Each row is a point on a landscape with many valleys, with its height.
A ball rolls from a point to whichever of its 5 nearest points has the largest drop for the distance, and stops where none of them is lower. Distance is the straight distance between rows; heights are no part of it.
fidob h=74.0: 4, -22, -11, -15, 5, 8, 6, 7, 11, -4, -3, -7, 11, 18, 14, 4, -13, -13, 3, -9, -12, -6, 20, -15, 16, 13, 6
Ripev h=68.4: 15, 2, 7, -20, -17, 4, -5, -6, 4, -2, 3, 5, 6, -5, -8, -8, 14, 12, -12, -10, 0, -9, -9, -4, 4, -17, -4
mupe h=21.6: -10, -3, 6, -9, -18, 8, -11, 15, 8, -8, -11, -3, 5, -20, -24, -8, 11, -2, -16, -16, -19, -14, -19, -1, 6, -15, -7
podaz h=48.9: -1, -7, 9, -26, -14, 22, -2, 26, 14, -14, -8, -12, 12, -5, -5, -6, -4, 0, -10, -36, -21, 1, -7, 16, 8, -7, -4
savu h=32.4: 8, -5, 6, 10, 4, -12, -17, -3, -7, 1, -2, 4, 7, 19, 0, 4, 11, -6, 10, 15, -2, -8, 2, 11, -30, 17, 11
tino h=82.7: 15, 3, 12, -24, -3, 5, 11, -8, -21, -21, -4, 17, -9, 13, 25, -10, -2, 4, -21, -16, 2, 19, 27, 3, -2, -5, -1
Bisuf h=29.2: -23, 9, -16, 31, 10, 0, 3, -7, 16, 24, -8, -27, 9, -34, -12, 7, -16, 10, 6, 36, 9, -1, 1, 23, -13, 19, -22
kiliv h=76.8: 12, -14, -5, -10, 0, 2, -10, -6, 9, 7, -3, -6, 12, 5, 4, 5, 1, -2, -2, -4, -16, -13, 19, 0, 4, 11, -5
tir h=85.7: -12, -24, -14, 10, 29, -10, 11, 17, 11, 19, 14, -8, -8, 17, 41, 20, -9, -27, 21, 4, 3, -8, 16, 3, 20, 40, 30
tev h=27.6: -13, 10, 23, 6, -15, -10, -1, -3, -1, 2, -3, 13, 3, -10, -25, 3, 28, 11, -8, 1, 10, -11, -29, -14, -3, -24, 9
beduv h=67.1: 10, -5, -4, -25, -14, 18, 21, 4, -2, -13, 4, 13, -6, 6, 10, -8, -16, 2, -5, -16, 20, 14, 6, -17, 30, -25, 3
Zod h=60.2: -4, 3, 21, -2, -5, 0, 11, -20, -26, -26, -5, 19, -20, 6, 0, -3, -12, -3, -23, -18, 12, 17, 13, -2, 0, -12, 0
famu h=52.3: -12, -7, -6, 29, -1, 0, -29, 1, 8, 10, -14, 0, 12, -3, -11, 22, 10, -22, 2, 11, -14, -20, 10, 8, -1, 26, 7
Moz h=59.1: -14, -25, 4, -21, 11, 10, 6, 15, 11, -4, -10, -6, 12, 8, 23, 8, 4, -25, -8, -33, -21, -3, 29, -4, 18, 17, 25
Nube h=62.9: -1, -11, -15, 0, 4, 2, 0, -10, 19, 15, -9, -24, 19, -9, 4, 13, -13, -6, -1, -2, -21, -10, 24, -2, 18, 23, -9
Foni h=86.5: -2, 3, 17, -29, -22, 13, 5, 11, 6, -6, 5, 8, 2, -9, -15, -15, -5, 12, -18, -25, 6, -1, -10, 0, 17, -29, 7
guzu h=43.8: 10, 4, -5, -3, -7, 4, -5, -23, 16, 26, 10, -7, 12, -32, -23, 1, 4, 30, -1, 10, 0, 11, -15, -4, 24, -7, -23
suse h=59.4: -6, 1, -28, 1, 24, -16, -4, 3, 19, 11, 24, -25, -11, -3, -8, -16, -18, -2, 29, 13, 23, 1, -12, -5, -6, -2, -3
tiv h=33.0: 5, 10, -18, 12, 15, 1, 8, -15, 26, 25, 11, -25, 8, -35, -16, 0, -22, 21, 15, 22, 10, 11, -5, 8, 4, 4, -22
pona h=81.8: 1, 18, 24, -5, -15, -2, 3, -11, -21, -23, -16, 21, -15, -6, 7, -4, 18, 4, -26, -22, 2, 5, 5, 5, -16, -25, 8
menen h=21.0: -12, 8, 10, -7, -20, 5, -5, 12, 4, 4, -2, 6, 1, -24, -25, -10, 24, 6, -13, -15, -11, -12, -35, -6, 11, -24, -8
Nefos h=38.3: -3, -12, 16, 6, 6, -5, 1, -2, -19, -12, -1, 10, -11, 26, 6, -3, -10, -6, 3, 9, 18, 7, 9, 5, -26, 4, 7
Mego h=48.4: 6, -7, 12, -8, -4, 2, 11, -4, -7, -8, 2, 13, -6, 13, -5, -6, -17, 3, -5, 1, 19, 0, -1, -12, -1, -14, 3
tosin h=24.4: -5, 7, 15, -1, 9, -28, -8, -9, 9, 9, 15, -12, -7, 7, -15, -15, 2, 22, 15, 11, 35, 4, -25, 3, -21, -12, 12
Tameb h=53.6: 19, -8, 0, -8, -4, -3, -5, -13, 6, 7, 6, -5, 10, -1, -16, 0, 2, 17, -1, 6, 4, -8, -9, -6, 0, -6, -9
zave h=62.4: 3, -19, -14, -4, 12, 3, 8, 11, 9, 1, 3, -8, -5, 24, 14, 9, -21, -12, 22, 7, 1, -6, 11, -11, 8, 20, 4
Tese h=42.0: 2, -8, -5, 21, 4, -6, -17, -8, 7, 14, -9, -10, 12, -3, -6, 13, -2, -8, 5, 11, -17, -16, 15, 8, -4, 26, -4
lidiv h=52.0: -5, -8, 17, 7, -12, 1, -4, -6, -11, -15, -11, 16, -4, 9, -17, 0, 6, -1, -4, 0, 8, -7, -1, -5, -20, -10, 5
zozu h=62.8: 13, -9, -10, -14, -6, 6, 2, -14, 19, 12, 10, -14, 10, -6, -16, -1, -12, 10, -1, 0, -3, -2, -4, -14, 25, -10, -10
Pom h=59.5: -7, -11, -4, -2, -8, 13, 25, 6, -9, -20, -2, 18, -14, 4, 6, 2, -27, -6, -2, -22, 20, 14, 7, -21, 26, -20, -2
dume h=76.7: 9, -20, -18, -7, 18, 1, 10, 8, 13, 11, 8, -5, 5, 22, 33, 12, -10, -12, 17, 2, -13, 0, 25, -10, 22, 30, 10
Liba h=78.3: 9, 5, 14, -14, -8, 1, 16, -16, -25, -13, 0, 15, -13, 8, 9, -6, -10, 13, -18, -8, 24, 16, 6, -4, 6, -14, 3
zok h=50.6: -4, 0, 18, -9, -9, 9, -8, 11, -6, -29, -19, 24, -2, -2, 7, -2, 14, -12, -8, -19, -24, -8, 16, 13, -16, -9, 9
saz h=47.5: -21, -33, 9, 1, 12, 10, -8, 3, 5, -8, -14, 10, 5, 11, 1, 12, -2, -25, -3, -3, -9, -13, 27, 3, -1, 25, 27
kuru h=68.8: 25, 4, 1, -28, -10, 3, 3, -15, 14, 12, 14, -1, 9, 1, -7, -6, -3, 20, -2, 0, 19, 4, -10, -13, 19, -19, 5
fabut h=51.1: 8, -19, -11, -20, -4, 12, 12, 4, 12, -4, 0, -2, 6, 10, -5, 1, -20, -3, 3, -6, 4, -2, 0, -19, 20, -8, -2
tak h=15.7: -7, -4, 3, -15, -18, 14, -6, 9, 11, 5, 3, -5, 7, -26, -23, -10, 7, 11, -14, -23, -13, -9, -26, 0, 24, -18, -10
zor h=8.2: 9, -4, 1, -5, 14, -8, 1, -1, -9, -5, 14, 2, -7, 25, 14, -11, -11, 3, 11, 17, 15, 10, 6, 5, -27, 8, 5
metu h=75.6: 11, 0, -6, -16, -11, 16, 24, 5, -18, -20, 2, 17, -15, 10, 27, -2, -18, -2, -13, -19, 17, 27, 17, -7, 27, -15, -3
pipu h=59.8: 9, 6, 22, -4, -14, -13, 1, -13, -6, 1, -1, 8, 1, 2, -9, -1, 19, 23, -6, 3, 19, -4, -15, -9, -12, -18, 12
bimi h=72.8: 4, -17, 7, -16, 1, 7, 0, 1, -4, -13, -10, 8, 8, 14, 6, -5, 0, -9, -7, -13, -10, -6, 21, -5, -5, 3, 3
riz h=59.3: 20, 18, -8, 23, -3, -11, -8, -17, 0, 15, -2, -9, 11, -10, -7, 13, 21, 22, 12, 17, -10, -3, -14, -3, -13, -2, -18
simav h=56.2: 0, 10, -12, 8, 15, -24, -28, -7, -2, 7, 14, -20, 1, 9, -2, -12, 7, 1, 22, 13, 9, 0, -3, 19, -37, 9, 4
giki h=32.1: -34, 12, -21, 38, 11, 1, -13, -1, 17, 19, -12, -31, 6, -27, -20, 6, -19, 2, -1, 30, 15, -4, -4, 23, -6, 22, -19
vosip h=27.9: -15, 0, -3, 18, -13, 3, -18, 6, -1, -1, -18, 7, 2, -10, -29, 8, 21, -14, -10, 4, -17, -17, -21, -7, -7, -4, -3
vul h=30.1: -10, 5, 15, -6, -17, 7, -1, 16, -1, -23, -16, 17, -3, -10, -14, -6, 16, -6, -18, -19, -13, -11, -11, 6, -14, -20, 2
tun h=67.8: 6, 19, 24, -22, -12, 7, 10, -4, -21, -19, -6, 14, -18, -5, 3, -14, -4, 12, -30, -37, 13, 21, 11, 11, 13, -28, 9
Ren h=33.9: 9, 3, 6, -22, -17, 6, -7, -7, 12, 11, 11, -3, 9, -17, -19, -11, 11, 18, -11, -9, -2, -3, -22, -5, 23, -21, -7
Fode h=60.4: 4, 11, 17, 15, 10, -11, 19, -15, -36, -9, 20, 12, -39, 9, 7, 1, -19, 0, -21, -5, 26, 28, -2, -11, 17, -5, 0
rura h=37.5: -5, 2, 24, -9, 2, 7, 1, -6, -22, -36, -14, 25, -16, 7, 20, -3, -3, -9, -21, -29, -15, 18, 33, 13, -3, -4, 2
val h=22.7: -8, 20, -20, 40, 5, -9, -8, -8, 3, 22, -7, -21, 9, -20, -12, 9, 5, 11, 17, 28, 1, 0, -15, 17, -19, 7, -18
Tamin h=72.2: 23, -1, 6, -16, 0, -9, 4, -9, -7, -1, 12, -4, -1, 17, 6, -9, -3, 16, 3, 10, 21, 6, -7, -4, -16, -2, 1
duko h=31.8: 4, 6, 2, 5, 8, -13, -10, -12, 17, 20, 14, -16, 3, -11, -25, -6, -5, 17, 15, 9, 18, -1, -24, -4, -2, -6, -4
bof h=41.6: -3, 22, -21, 41, 1, 0, -4, -5, -7, 21, -19, 1, 21, -18, 0, 18, 19, -10, 2, 29, -24, -7, 1, 7, -8, 12, -10
Zodo h=26.2: -17, 25, 15, -3, -12, -2, 2, 15, -8, 5, 0, 17, 0, -24, -20, 0, 38, 4, -11, -8, -13, -7, -47, -17, 6, -32, 8
tov h=34.1: 0, -3, -5, 11, -8, 0, -10, -4, 7, 9, -9, -8, 7, -14, -22, 8, 8, 1, -5, 6, -18, -16, -4, -3, -3, 1, -15
pil h=85.9: 4, -27, 1, -11, 15, 0, 3, 5, -4, -2, 3, 13, 5, 27, 25, 3, -5, -7, 5, 4, -6, 1, 30, -1, 2, 23, 11
gona h=85.0: 14, -3, 18, -6, -5, -3, 0, -10, -19, -18, -8, 17, -5, 18, 14, -2, 9, 2, -8, -1, 2, 4, 13, 3, -21, 1, 7
Gode h=31.4: -2, 24, -18, 47, 5, -6, -1, -7, -1, 30, -9, -6, 18, -17, 4, 13, 10, 2, 15, 37, -11, -5, 6, 21, -21, 20, -10
buza h=54.2: -7, -11, -22, 2, 22, -4, 8, 18, 8, -4, 17, -9, -16, 17, 7, -8, -22, -14, 27, 12, 17, -2, 0, -8, -9, 10, 3
Lotap h=60.3: -20, 13, -9, 9, -1, 14, -13, 31, 2, -7, -17, 1, 0, -21, -7, 10, 17, -27, -8, -14, -55, -10, -15, 9, 3, 3, 4
debi h=36.6: 6, 11, -6, 32, -7, -14, -15, -3, -5, 7, -7, 4, 10, 3, -17, 12, 26, -5, 9, 14, -5, -7, -29, -9, -22, -3, 5
Mulu h=31.7: -3, -6, 2, 10, 2, -9, -11, -4, 11, 7, 2, -10, 1, 5, -32, -4, -3, 6, 4, 14, 14, -13, -20, -5, -7, -1, 1
dopum h=28.2: -5, 4, -6, 26, 0, -5, -10, -11, 8, 21, 3, -18, 6, -20, -28, 7, 2, 18, 6, 20, 4, -7, -18, 1, -2, -1, -20
deto h=55.6: 2, 32, 29, -27, -27, 8, -1, 17, 2, 3, 3, 11, 2, -23, -8, -15, 27, 24, -18, -24, 5, 1, -30, 9, 19, -28, 11
lufim h=65.2: 23, -2, -21, -4, -5, 7, 21, 19, 2, -13, 26, 9, -21, 14, 42, -6, -9, 10, 27, 11, 29, 19, 0, -2, 10, 13, -12
papu h=68.9: -9, 18, 12, -1, 20, -21, 14, -5, -18, 0, 21, -5, -23, 11, 18, -21, -11, 15, 6, 10, 45, 23, -13, 0, -14, -9, 13
vosaz h=36.5: -32, 10, -11, 37, 10, -8, -7, -3, 16, 24, -18, -28, 15, -16, -1, 20, -18, -8, -1, 26, 3, -14, 14, 29, -1, 38, -6
pak h=38.4: -3, -5, 4, -12, -12, 11, -11, 12, 12, -7, -11, -3, 7, -10, -5, -1, 12, -6, -12, -21, -29, -14, 1, 6, 2, -5, -5
dumiz h=57.3: -14, -11, -7, 3, -6, 10, -10, 2, 11, 4, -13, -17, 17, -19, -7, 11, 0, -10, -10, -13, -30, -16, 8, 2, 15, 13, -13
Relig h=23.5: -30, -17, 17, -1, -1, 16, -6, 11, 7, -28, -24, 16, 2, -1, -1, 3, 6, -21, -8, -23, -24, -4, 19, 11, -6, 6, 18
Bozi h=23.7: -22, -6, 16, -1, -17, 7, -3, 5, 3, -7, -9, 12, -1, -19, -29, -9, 14, 3, -18, -12, 4, -18, -26, -9, 7, -25, 1
mon h=50.0: -5, -6, -13, 3, 22, -13, -11, 6, 2, 5, 15, -17, -6, 17, 1, -14, -13, -10, 23, 16, 11, -2, 3, 9, -26, 14, 5
kalu h=64.8: -2, -16, 3, -19, -5, 10, -7, 14, 13, -8, -13, -5, 13, -1, 9, 2, 3, -10, -6, -28, -33, -12, 20, 10, 9, 10, 6
lig h=63.6: -6, 4, -17, 11, -10, 13, 4, -12, 6, 17, -17, -16, 17, -38, -7, 11, 3, 18, -8, 11, -18, -8, 5, 6, 14, 7, -30
Tet h=36.7: 15, 31, 11, -12, -11, 11, -6, 28, -2, -16, -9, 13, 1, -5, 7, 0, 29, -11, -4, -17, -38, -2, -14, 6, -11, -14, 3
zufa h=36.8: -21, -16, 13, -16, -7, 20, 11, 12, 0, -27, -13, 6, -6, -2, -2, -8, -16, -10, -14, -38, -10, 5, 16, 1, 8, -12, 9
Vedi h=67.6: 14, 22, 21, -22, -13, 5, 5, -3, -27, -28, -17, 12, -21, 0, 19, -9, 3, 4, -34, -32, -4, 25, 20, 21, 1, -12, 4
nurel h=76.0: 15, 33, 2, -8, -19, -6, -3, -4, -1, 11, 3, 1, 9, -20, -3, 0, 44, 22, -10, -5, -12, 0, -34, -12, 10, -26, -2
lum h=29.0: -10, 34, -26, 53, 9, -17, -16, 0, -3, 21, -7, -15, 21, -11, 2, 5, 15, -8, 24, 24, -1, 2, -13, 23, -29, 13, -2
Lel h=73.7: 21, -12, -6, -13, 18, -2, 9, 8, -3, 3, 16, 9, 0, 34, 30, -3, -8, -6, 11, 13, -3, 9, 22, -4, 1, 23, 3
Nila h=70.0: -14, -11, 23, 12, 5, 3, -4, -16, -24, -29, -12, 31, -10, 14, 11, 5, 7, -17, -13, -8, -8, 10, 33, 15, -11, 9, 11
levam h=34.0: 1, 9, 12, 5, -4, -14, -11, -17, 11, 24, 8, -3, 6, -17, -25, 2, 17, 26, 7, 11, 8, -4, -31, -10, 7, -10, -8
gir h=77.8: 31, 6, -2, -8, -5, -5, -10, -18, 8, 9, 5, -11, 11, -2, -9, 2, 10, 19, 3, 9, -5, 0, 0, -4, -5, -3, -17
Gizu h=40.3: -6, -20, -2, 2, 4, 5, 0, 4, 3, -5, -4, -2, -2, 15, -14, 2, -23, -9, 5, 5, 10, -9, -2, -14, -4, 3, 5
pumak h=55.4: 28, 3, -13, -14, 20, -14, 1, -3, 0, 9, 24, -11, -1, 21, 22, -8, -9, 7, 22, 16, 3, 11, 10, 4, -11, 17, -8
Gesam h=59.7: 7, -2, 18, -15, -19, 4, 1, -2, -9, -19, -10, 13, -2, -1, -2, -8, 11, 7, -13, -15, -1, -4, 3, 0, -10, -18, 3
niduf h=31.9: -4, 8, -7, 19, -13, 1, -12, -1, -3, 5, -6, 2, 6, -15, -19, 10, 26, -6, -5, 2, -24, -14, -23, -9, -5, -10, -8
larab h=7.8: 13, -4, 9, -16, -8, 5, -10, 9, -1, -13, -11, 11, 7, 5, 10, 0, 23, -7, -7, -15, -22, -10, 19, 6, -11, -1, 4
buta h=57.9: -22, 19, -17, 15, -1, 14, -6, 17, -10, 8, -15, -1, 1, -32, -11, 10, 24, -17, -10, 1, -41, -7, -23, -3, 5, -9, -14
Kedok h=37.6: -15, 21, 4, 5, -8, 9, -5, 22, -8, -14, -11, 17, 1, -6, -13, 0, 29, -22, -11, -6, -28, -5, -26, -8, -12, -26, 12
Div h=43.4: -16, -25, 12, -7, -5, 12, 2, -2, 1, -18, -13, 8, -1, 9, -13, -3, -12, -14, -8, -11, 2, -6, 9, -9, -4, -4, 3
dirib h=29.9: -10, -7, -5, 16, 11, -5, -8, -10, 17, 22, 6, -20, 0, -21, -36, 3, -7, 13, 3, 16, 8, -6, -25, -6, 9, 1, -19
feruz h=82.4: -5, 2, 23, 11, -6, -5, -2, -17, -29, -25, -13, 24, -15, 15, 7, 6, 12, -2, -13, -3, 4, 13, 16, 7, -25, -4, 9
Dibo h=57.4: -15, -20, -8, 12, 15, 1, 18, 21, -1, -16, 5, 4, -15, 23, 19, 2, -26, -16, 20, 5, 19, 6, 8, -10, -3, 15, 3
Nit h=86.7: 22, -10, 1, -27, -3, 8, 16, -2, -10, -12, 3, 11, -2, 18, 13, -10, -10, 5, -5, -2, 10, 10, 12, -10, 7, -6, -4
gimid h=26.9: 21, 14, 16, -35, -20, 7, 9, -7, -4, -2, 2, 9, 1, -1, 1, -14, 7, 24, -22, -11, 23, 13, -2, -3, 14, -24, 15
todu h=51.9: 16, 7, -1, -5, 9, -23, -9, -13, 2, 8, 17, -18, -2, 9, -1, -10, 0, 14, 18, 12, 15, 5, -12, 8, -24, -1, 0
Mun h=12.7: -21, -26, 12, -12, 8, 12, 4, 8, 0, -22, -13, 16, 5, 7, 16, 2, -2, -23, -9, -26, -20, 1, 34, 4, 3, 11, 21
luf h=77.6: 20, 15, 4, -8, 4, -5, 24, -1, -19, 1, 23, 7, -24, 16, 31, -11, -14, 15, -2, 12, 40, 30, -6, -3, 6, -4, -1
zinon h=93.8: 3, -16, -17, -23, -10, 24, 20, 18, 1, -16, -6, 6, 5, 16, 27, 2, -6, -14, 4, -30, -3, 10, 21, -14, 26, -1, 7
Bubuv h=65.1: -4, -16, -3, 6, 1, 10, 26, 9, -12, -19, 0, 15, -15, 20, 24, 4, -24, -11, 1, -8, 15, 12, 12, -17, 11, 5, 1
bobo h=76.4: -6, -22, -6, 2, 27, -9, 5, 17, -2, 6, 21, 6, -4, 29, 30, 0, -12, -20, 17, 16, 0, 2, 23, 10, -2, 34, 18
vop h=51.0: 13, 13, -4, 9, -10, -3, -2, -18, 6, 13, 0, -10, 11, -23, -14, 6, 22, 23, 1, 11, -12, -1, -16, -6, 2, -8, -24
pagag h=55.8: -10, 3, 18, -6, -5, 5, 15, -11, -21, -23, 1, 17, -25, -1, -7, -3, -20, -6, -24, -32, 13, 15, 11, -4, 23, -24, 2
Mav h=48.3: -3, 12, -11, 7, -13, 11, -4, 5, 1, 6, -12, -10, 7, -32, -9, 6, 23, 7, -9, -3, -33, -11, -10, 3, 10, -6, -26
mif h=22.8: 1, 19, 29, 2, -5, -14, 6, -29, -37, -9, -1, 14, -26, -4, -3, 3, 1, 13, -31, -23, 21, 18, 5, -4, 7, -12, 10
patu h=35.6: -2, -12, 10, -9, -7, 5, 0, -3, 8, 0, 4, 3, 5, 0, -25, -7, -12, 7, -5, -1, 15, -7, -13, -15, 7, -18, 2
kiba h=62.6: 20, -7, -25, -9, -1, 6, 6, -1, 19, 7, 12, -12, 3, 8, 1, 5, -22, -1, 18, 3, 4, 4, 0, -18, 22, 3, -7
Bugi h=47.4: 3, -8, -5, -2, 14, -11, -8, 1, 4, 2, 9, -12, -2, 19, -9, -11, -15, -1, 17, 15, 13, -5, -6, 4, -20, 8, 4
kun h=56.5: 1, -4, -8, 2, 25, -18, -19, 3, -4, 8, 19, -8, -1, 22, 15, -10, -4, -12, 23, 20, 2, -1, 12, 20, -24, 30, 12
gube h=58.2: 17, 0, -29, -11, 12, -2, 11, 13, 15, 2, 25, -6, -18, 9, 18, -7, -19, 1, 33, 10, 18, 7, -8, -6, 3, 7, -6
Relab h=90.9: -23, -10, -16, 20, 29, -20, -18, 6, 12, 22, 3, -22, 5, 9, 11, 15, -17, -31, 11, 10, 9, -12, 24, 29, 9, 40, 26
Gilur h=71.0: 17, 6, 3, 6, -10, -10, -13, -9, -3, 5, -8, 2, 10, 5, 0, 9, 23, 1, 6, 5, -17, -15, 1, 4, -17, 4, -2
bepal h=65.6: -12, -14, 5, 12, 12, 3, 14, 0, -22, -20, 3, 19, -21, 24, 11, 2, -24, -17, -2, 2, 11, 15, 19, -4, 1, 5, 1
gakur h=24.2: -8, -2, -9, 15, 2, 1, 0, -8, 12, 23, -17, -13, 24, -23, 15, 19, 5, 0, -7, 6, -28, -14, 33, 15, 17, 26, -10
matu h=72.1: 8, 9, 2, 6, 1, 0, 25, 0, -25, -13, 15, 16, -30, 15, 24, -2, -22, 5, -1, 3, 33, 26, 0, -11, 15, -8, -6
tevom h=37.2: -3, 19, 14, -21, -24, 1, -6, 1, 5, 9, 5, 7, 9, -22, -15, -14, 27, 21, -15, -16, 1, -3, -32, -7, 19, -27, 4
Duvot h=30.4: -6, 4, -10, 30, 6, -7, -15, -8, 10, 18, -7, -22, 10, -12, -16, 8, -6, -2, 9, 20, -2, -12, 6, 14, -10, 22, -12
bokug h=73.9: 2, -6, -14, -1, 15, -1, 17, 24, -4, -6, 28, 6, -16, 29, 42, -12, -13, -7, 23, 17, 11, 13, 9, 4, -8, 23, -1
sipif h=55.3: 16, -3, -15, 0, 15, -9, -4, -10, 15, 13, 11, -23, -1, 4, -9, 0, -17, 3, 18, 11, 4, -1, -2, -3, 0, 7, -11
Ziso h=63.0: -5, -21, 12, -13, 5, 10, 9, 3, -11, -17, -5, 21, 0, 16, 24, 1, -2, -16, -9, -13, -13, 8, 37, 6, 3, 11, 16
fasiv h=24.9: -21, -7, -5, 9, -11, 8, -12, 3, 5, 11, -6, -5, 1, -28, -31, 4, 16, 5, -13, -4, -14, -12, -28, -11, 11, -9, -20
fulo h=63.3: 0, 7, -12, -6, 15, -9, 16, 9, -4, -5, 27, -2, -20, 12, 22, -21, -16, 2, 22, 14, 37, 15, -9, -3, -9, -11, 0
pako h=64.1: 15, -8, -5, -15, 4, 3, 12, -3, 2, 0, 12, 3, -8, 15, 4, -7, -18, 6, 11, 8, 22, 5, -3, -13, 7, -6, -1
tuf h=48.0: -27, 11, -15, 36, 0, 9, 5, 1, 4, 24, -23, -3, 22, -30, 7, 26, 7, -7, -6, 32, -15, -16, 10, 18, 8, 25, -11
Fil h=32.0: 15, 13, -13, 22, 16, -13, -5, -15, 7, 29, 0, -16, 13, -7, 11, 11, -2, 11, 18, 20, -13, -6, 30, 23, -14, 25, -9
fep h=47.3: -4, 12, 10, 16, -17, -3, -1, 0, -14, -15, -16, 22, 2, 2, -5, 6, 32, -11, -6, 1, -4, -1, -18, -13, -23, -26, 18
mubug h=59.6: -7, -5, -20, 9, 19, -5, 0, 4, 18, 12, 6, -28, -2, 4, -4, 8, -31, -11, 19, 13, 4, -8, 0, -5, 5, 17, -1
viz h=68.5: 34, 15, -6, -23, 10, -16, 1, -14, 5, 15, 25, -18, -5, 8, 10, -11, -5, 21, 20, 14, 25, 17, -15, -1, -7, -2, 1
modup h=68.1: -10, -25, 1, 4, 22, 1, 2, 14, -1, 2, 3, 5, -1, 27, 20, 2, -18, -23, 13, 12, 3, 0, 24, 0, -1, 30, 18
begot h=38.7: 1, 25, 7, -3, -15, 5, -2, 19, -7, -4, -5, 7, 3, -14, -9, -1, 31, -8, -10, -12, -29, -6, -32, -6, -6, -28, 1
Loz h=36.4: 7, 12, -1, 6, 6, -26, -14, -17, 10, 17, 14, -20, 3, -9, -12, -4, 12, 22, 19, 15, 14, 5, -24, 4, -21, -7, -3
Kul h=63.8: 7, -8, -26, 2, 20, -4, 8, 5, 21, 14, 8, -19, 4, 9, 11, 15, -30, -6, 24, 7, -4, -2, 15, -7, 15, 28, -3

Call two points neighbours if one is among the 5 nearest of the other. Go from one point of each pair to the other, from neighbour to neighbour, staying as low as possible. Name the highest point that can't be avoided.
Mun, val => Div
mif, larab => Pom
tosin, val => Mulu
val, rura => Zod
gakur, tosin => Fil
larab, tak => Tet

For each start below, name the point where the ball stops.
pona => tak
dumiz => tak
dume => zor
lufim => zor
tir => zor
Bubuv => zor
gir => val
kiba => val
